Each row is a point on a landscape with many valleys, with its height.
From any point a ball rolls to the lowest of the 2 points nearest to it. It stops when none of these is lower. Distance is the straight distance between rows; heights are no part of it.
J244 height 195: [117 179 164 167 116 107 158 153  75  94 125 120 105 106 146 149 143 136
 104 104  98 102 125 169 121 157 161 140 138 174 143 145 145 158  98 135]
J862 height 458: [144 124 154 136  80  93 154 215 116  62  74 114 123 104  97 140 121 161
 152 124 107 179 132 109 103 125 141 179 118 124 159 180  98 145 112  70]
J411 height 750: [ 95  79  77  54 126 123 133 138 195 113 113 119 144 104 108  87 103 113
 148 174  85  68 122 149 136 126 124 158 108  91  59  89  90 124  68 178]
J913 height 639: [107 106 125 143 100 136 119 120 114 185 121 145 146 100 147 118  91  87
 105 133 106  69  95 130 169 144 153  75 151 154 183  79 132 113 118 141]
J704 height 411: [109 101 129  95 134 117 145 115 123  87 146 104 158 112 109 101 148 159
 139 119 102 149 147 159 129 102 130 134 121 132 101  81 111 120 136 105]
J250 height 766: [148 182 145 120 118 118 198 123  97 116 110 102 135  81 114 201 161 148
 108 108 107 207 120 126 102 126 150 110 140 144 155 154 152 118 142  77]
J576 height 800: [129  91  89  26 126 159  75 142 161 134 146 123 129 139 106 131 133 143
 143 151  95 101 144 128 179 143 115 142 144 107 105 143  85  90  93 144]
J799 height 550: [135 109 133 194 120 166 137 162 132 134  90 127 116 155 120  94 105 121
 183 121 136 149 112 103 110 112 132 121 109 115 143 154 138 124 142 132]
J355 height 448: [163 136 141 166 133 133 110 135 118 136 139 153 107 115 171 160 124  92
 140 129 120  79 118 102 143 190 126 107 182 111 191 212 143 129 115 179]
J12 height 580: [127  83 102  72  93 167  88 145 115 134 131  88 109 130  86 118 104 177
 104  95  86 101 137 167 166 131 142 104 130 190 122  86 112  88 108 112]
J548 height 297: [157 189 128 148 138 129 127 165 171 118  93 145  96 132 128 145 133 117
 131 138 176 150 118  80  75 140 103 170 125 124 111 177 150 165 129 141]
J252 height 249: [ 97 137 133 144 147 133 143 115  65 126 160 136 111 155 136 146 153 140
  92  98 120 104 142 177 156 102 154 127 110 163 108 107 138 114 139 146]
J587 height 300: [119 138 148 142 170 121 133 133  60 110 139 182  83 125 145 168 202 119
 109  88 144 128 143 181 128  61 118 123  75 164 114 122 149 129 172 149]
J688 height 595: [101 123 103  83 131 118 105  95 138 177 159 106 140 135 144 138  87 107
  95 145 104  51 109 161 189 159 163 132 156 147  97  58 134 124  98 139]
J890 height 623: [ 99 100 111 103 159 104 103 104 145 157 152 107 125 161 158 112  88 100
 139 139 114  61 117 179 181 120 159 175 130 118  43  43 128 133 119 132]
J448 height 574: [125 118 119 183 158 178 147 131 125 127 124 154 117 168 101  96 130 114
 170 121 156 137 111 115  90  97 109 110 104  94 131 147 156 112 163 174]
J956 height 470: [115  71 129 110 111 103 113  87 117  97 162 107 152  96 101 102 115 164
 118 119  92 111 132 165 120 147 113  89 143 164 145  69 117 131 125  99]
J544 height 598: [ 81 143 131 146  89 125 215 121 148 129 104 101 186  78  96  90  99 114
 131 163 101 122  97 133 106 150 171 105 136 129 150  70 131 140  97 120]
J256 height 625: [115  97 131 129 155 172 156 125 109 157 117 162 159  90 106 121 121  90
 184 103 137 133  91 121 127 103 116  46 155  96 181  94 149  84 175 147]
J791 height 649: [100 144 112 128 136 120 181 104 144 104 131 164 161 126  93 100 145 127
  99 154 166 166 129  96  81 104 115 140  79 104 140 137 126 119 135 155]
J257 height 188: [ 88 162 114  90 159 142 179 111  82 132 143 130 121 140 122 166 165 122
  96 103 117 112 133 186 171  79 157 132  99 146  85  87 142  94 137 160]
J822 height 703: [125 140  98 111 138 134  82 142 214 127 112 101 114 171 130  81  84 139
 137 164 157  89 114 100 114 154 104 195 122 116  53 100 111 171  84 141]
J713 height 665: [130 154 144 110 168 126 113 151 119 131 131 107  92 168 152 140 167 137
 168 111 133 123 142 184 162  89 137 178 117 118  40  93 135 145 140 118]
J349 height 545: [115  71 109  58  96 150  80 140 111 124 161 104 111 125  95 141 116 173
 116 111  52  55 152 183 177 172 130 107 154 172 131 127  92 104  86 144]
J938 height 583: [170 134 132 113 185 178 130 110 138 120 129 115 122  96  79 164 121 147
 157  56 149 164  95 117  75 138 101  58 194 138 137 128 176 112 170 117]
J459 height 728: [111 104  86  75 133 137 105 147 203 133 105 113 134 122 120  77  87 115
 146 159 130  87 106 121 129 124 121 156 120 117  63  69 107 127  89 152]
J343 height 692: [ 96 159 130 169 143 122 187  81 103 130 161 105 132 194 131 130 180 142
 121 158 129 159 165 154 126  84 160 173  82  94  74 146 139 137 150 136]
J93 height 509: [131  82 141  89  73 136 106 172  96  89 138 109 116 125  94 136 142 179
 148 108  55  99 168 162 154 166 138 136 138 154 143 171  85 121  85 125]
J538 height 369: [111 170 143 204 152  90 147  63 101 165 160 165 133 146 180 143 124  84
  51 154 166  94 119 135 128 126 139 122  99 141 146 112 161 161 137 165]
J501 height 144: [ 96 185 148 153 126 143 153 176  79 101 120 133  92 106 138 142 118 127
 102  85 111  49 101 178 126 148 160 128 133 199 138 106 154 147  92 172]
J49 height 532: [115 191 124 167 111 119 192  70 118 142 131  96 145 146 125 119 128 150
  44 137 152 168 122 126 103 114 155 134  90 161 126  96 151 139 119 106]
J924 height 673: [ 96 158 112 133 144 144 206 112 116 107 134 149 145 160  99 126 184 135
 121 154 140 173 149 131 106  73 138 153  74  98  92 144 127 117 142 160]
J872 height 611: [125 105 109 102  98 144  73 138  99 150 127 135 109 107 128 120  96 135
  71 107 115  73 117 143 171 133 142  93 128 200 158  79 116  98 114 124]
J986 height 700: [152 147 135 113 158 136 109 142 147  94 140 120 112 168 122 134 173 154
 170 138 140 181 156 124 111 111 105 178 118  89  85 177 117 147 147 115]
J632 height 487: [153  66 123 103 127 139  63 140 166 134 118  85 129 145 126  91 110 149
 209 126 110 148 142 132 151 114 101 122 154 103  79  88 106 131 148  72]
J804 height 567: [111 173 141 158  78 114 206 104 129 144 111  88 174 104 116 110  97 137
  79 146 117 158 115 117 104 145 171 110 132 154 169  97 144 133 100  88]
J445 height 321: [144 101 126 117 134 127  75 112 110 116 161 155 121 150 151 129 151 133
 117 133 136 134 166 113 152 123 100 133 121 115 153 178 106 115 151 127]
J919 height 778: [202 174 150 150 115  94 186 105 115 140 101 133 127  78 125 196 126 131
  71 118 134 200 118  88  87 141 148 102 130 143 194 192 160 128 138  91]
J775 height 447: [136 112  96 117 101 136 119  56 157 167 136 115 168 162 109  86 101 159
  52 146 169 186 143  83 117 103 116 117  97 133 147 100 116  99 143  84]
J255 height 397: [164 138 143 155 134 135  90 159 198 145  94  91 117 164 151 123 109 127
 211 128 164 165 126  71 100 146 105 152 163  89  81 163 134 168 136  96]
J960 height 622: [ 89 144 130 135  89 135 185 149 114 142 112 125 159  77 112 120 111 100
 130 140  88  89  96 152 141 149 166  90 144 149 159  88 130 119  94 144]
J304 height 425: [166 135 141 137 123  90  58 123 112 145 137 180 112  96 204 152 125  76
  90 125 158  81 129  88 154 180  97 107 161 129 203 174 124 137 131 149]
J85 height 228: [153 189 130 135 151 155 108 179 148 135  74 148  57 120 122 165 132 118
 117  94 174 139  96 113  86 112 107 147 115 175  89 120 165 154 139 143]
J81 height 776: [ 97  77  94  52 115 135 132 121 155 130 154 142 173 102 103 115 132 119
 146 170  84  91 138 142 162 137 123 120 134  94 125 115  92  97 101 170]
J788 height 521: [146  65 142 165  98 154  96 177 137 120 100  90 109 167  99  80  95 154
 211 114 106 153 129 121 124 121 120 115 130 111 120 126 117 126 136  86]
J552 height 233: [138 136 165 177 107  85 148 130  72  87 143 140 118 119 160 140 153 143
 100 115  99 118 160 151 126 161 144 130 137 152 174 200 121 143 111 135]
J68 height 554: [184 127 123 104 146 193 121 141 142 146 114  96 115 129  71 160 102 163
 154  70 126 175 107 100 114 133 128  81 184 139 143 166 162  86 159  94]
J210 height 329: [ 86 171 121 183 154 141 198  92 103 157 130 151 139 132 130 124 124  93
  89 134 148 100  98 145 114 115 152 106 103 137 128  83 165 132 136 179]
J205 height 151: [157 154 137 176 144 162  93 207 112 147  70 167  60 120 149 155 112  87
 142  78 170  97  76 111 112 110 118 110 116 166 144 136 164 134 133 166]
J247 height 355: [172 133 144 176 146 123 106 142 186 135  95 129 128 141 142 113 107 107
 172 127 189 177 126  52  67 137  86 131 136  99 116 172 147 171 157 106]
J216 height 734: [122 157 151 134  99  88 184 101 131 140 131 105 188  88 153 141 146 107
 141 171 113 175 129 111 141 149 159 133 170  95 141 135 120 147 129  91]
J525 height 682: [117 119 109  98 117 118  62 170 182 114 116 113  99 179 150 100 115 142
 152 163 140  70 142 131 143 146 115 217 102 113  61 118  85 170  69 147]
J951 height 399: [167 138 153 135 123  85 105 161 143 123  84 142 136  93 157 144 127 101
 149 124 166 200 129  68 105 124  96 133 138 118 135 150 125 157 155  72]
J712 height 518: [183  94 139 123  97 145  95 157 147 140  95  94 121 112 103 152  85 146
 161 104 106 165 115  81 124 162 126  98 191 126 168 181 128 115 127  68]
J732 height 643: [117 105 124 102 168 101  89 123 148 125 151 102 121 167 168 100 125 121
 169 133 119  88 138 174 172 100 135 202 126  97  26  66 111 151 117 116]
J279 height 432: [153 130 157 116  92  61 121 191 134  63  88 133 127  88 132 136 141 145
 141 133 145 190 149  93 101 138  98 187 120 116 140 164  95 159 134  56]
J2 height 376: [136  87 105 114 103 126  81  96 123 139 148 129 138 162 125  97 122 153
  89 140 128 146 153 106 146 120 114 121 112 130 160 134 108 100 137  96]
J643 height 596: [ 96 114 106 154 198 170 140  81 129 134 173 187 137 172 110 105 129  97
 147 143 172  96 117 104  95 111  98 107 121  69 144 155 143 114 163 223]
J341 height 445: [132 107 140 135 170 147  95 170 173 130 105 114 120 145 138 101 118 118
 233 120 152 134 114 118 118 113  97 135 150  91  67  99 127 148 147 123]
J528 height 274: [ 66 151 109 117 155 161 214 117 105 160 115 139 157 114 122 130 142  84
 132 124 121  96 101 170 164  90 175 112 117 112 109  64 151  95 142 191]
J278 height 491: [183 107 132 166 122 138  80 120 145 129 130 102 112 144 139 121  97 133
 158 126 123 134 132  99 112 174 113  99 178 114 159 189 133 138 129 109]
J338 height 400: [142 143 134 159 128  97 100  95  96 166 146 185 131 119 195 154 138  88
  52 132 157 114 130 105 159 124 121 108 116 141 184 146 134 131 139 141]
J634 height 679: [124 172 145 137 155 152 114 161 126 133 119 120  74 190 131 149 167 138
 153 130 141 131 142 164 141 104 135 190  91 113  56 149 135 154 125 139]
J113 height 345: [150 149 128 100 150 147  95 176  93  96 118 169  59 125 110 162 181 159
  99  62 152 147 141 160 115  68 104 147  75 177 112 128 134 117 153 143]
J907 height 467: [149 120 138 162 126 117 113 107 137 122 155 122 130 114 151 128 111 115
 144 147 116 106 133 106 115 205 117 103 193 105 189 187 131 145 119 137]
J724 height 604: [146 125 138 116 164 164 133 126 140 145 113 144 150  74 106 147 111  99
 172  85 155 147  87 105  97 126 103  54 194 124 149 103 157 109 170 120]
J864 height 519: [ 93  89 130 108 139  94 129  47 128 116 209 129 185 112 139 122 128 143
 102 153 102  98 147 163 140 168 122  99 162 124 154 102 106 135 125 131]
J982 height 628: [126 150 117 139 158 104 135  95 150 110 133 188 146 108 126 109 141 108
  87 144 204 161 126  78  63 119  79 119  92 110 163 141 133 136 150 160]
J371 height 272: [123 120 154 132 112 104 136 151  88  94 140 151 132 121 145 144 180 130
 147 134 106 150 162 132 137 118 129 140 125 110 158 193 100 119 137 113]
J494 height 396: [108  43 102 102  77  93  90 115 153 150 140 128 170 135 133  78 116 106
 150 190  99 135 164 109 165 129 101 117  90  76 133 120  75 117 128 112]
J567 height 610: [112 126 116 143 186 139 114  72 140 113 178 193 138 143 126 115 133 114
 106 145 188 113 130  96  79 138  74 114 118  97 155 161 139 127 154 197]
J515 height 66: [121 138 140 162 130 162 121 188  97 117  97 147  89 100 126 130 108 110
 143  84 122  72  83 148 126 137 133 101 139 182 159 110 151 121 113 157]
J810 height 342: [108  70 115 123 100 100 113 132 141 101 133 136 150 126 113  66 127 131
 145 151 122 144 154 119 121 102 109 134  84 115 130 109  85 121 133 113]
J736 height 486: [141  95 149 123  62 130 123 203  92  80  96 108 103 129  94 128 125 181
 149 114  74 134 145 139 134 144 144 149 119 150 155 182  99 117  91  92]
J870 height 712: [104 172 135 141 112 119 191 107 124 155 137  86 164 160 147 132 156 122
 138 171 107 171 147 131 161 114 179 156 124  81  93 137 129 126 135 101]
J151 height 664: [135 108 130  97 124  93  47 147 148 116 141 109 107 161 170 105 130 145
 146 148 121  97 151 148 166 134 113 205 120 120  63 101  81 165 100 110]
J295 height 495: [125 154  97 124 116 132 147  59 130 165 134 119 150 164 125 122 128 145
  29 136 168 172 136 111 131  93 135 131  82 145 131  97 141 103 140 110]
J798 height 751: [124 145 156 111 104 106 183 133  92 122 125 113 173  69 124 164 156 125
 140 123  82 168 120 130 148 133 166 100 171 132 170 133 129 110 129  82]
J604 height 786: [179 178 142 179 124 100 198  70 109 148 111 127  79  97 137 215 171 143
  63 111 147 196 140 122  83 101 160  96  77 157 168 191 186 122 147 112]
J826 height 557: [110 124 112  71 145 104 105  52 149 158 197 128 169 130 147 148 111 133
  73 165 124  85 137 142 164 175 131 131 167 126 132 112 118 118 113 137]

For each start below, name the point where the ball stops.
J960: J515
J688: J810
J81: J810
J938: J257
J304: J257
J2: J515
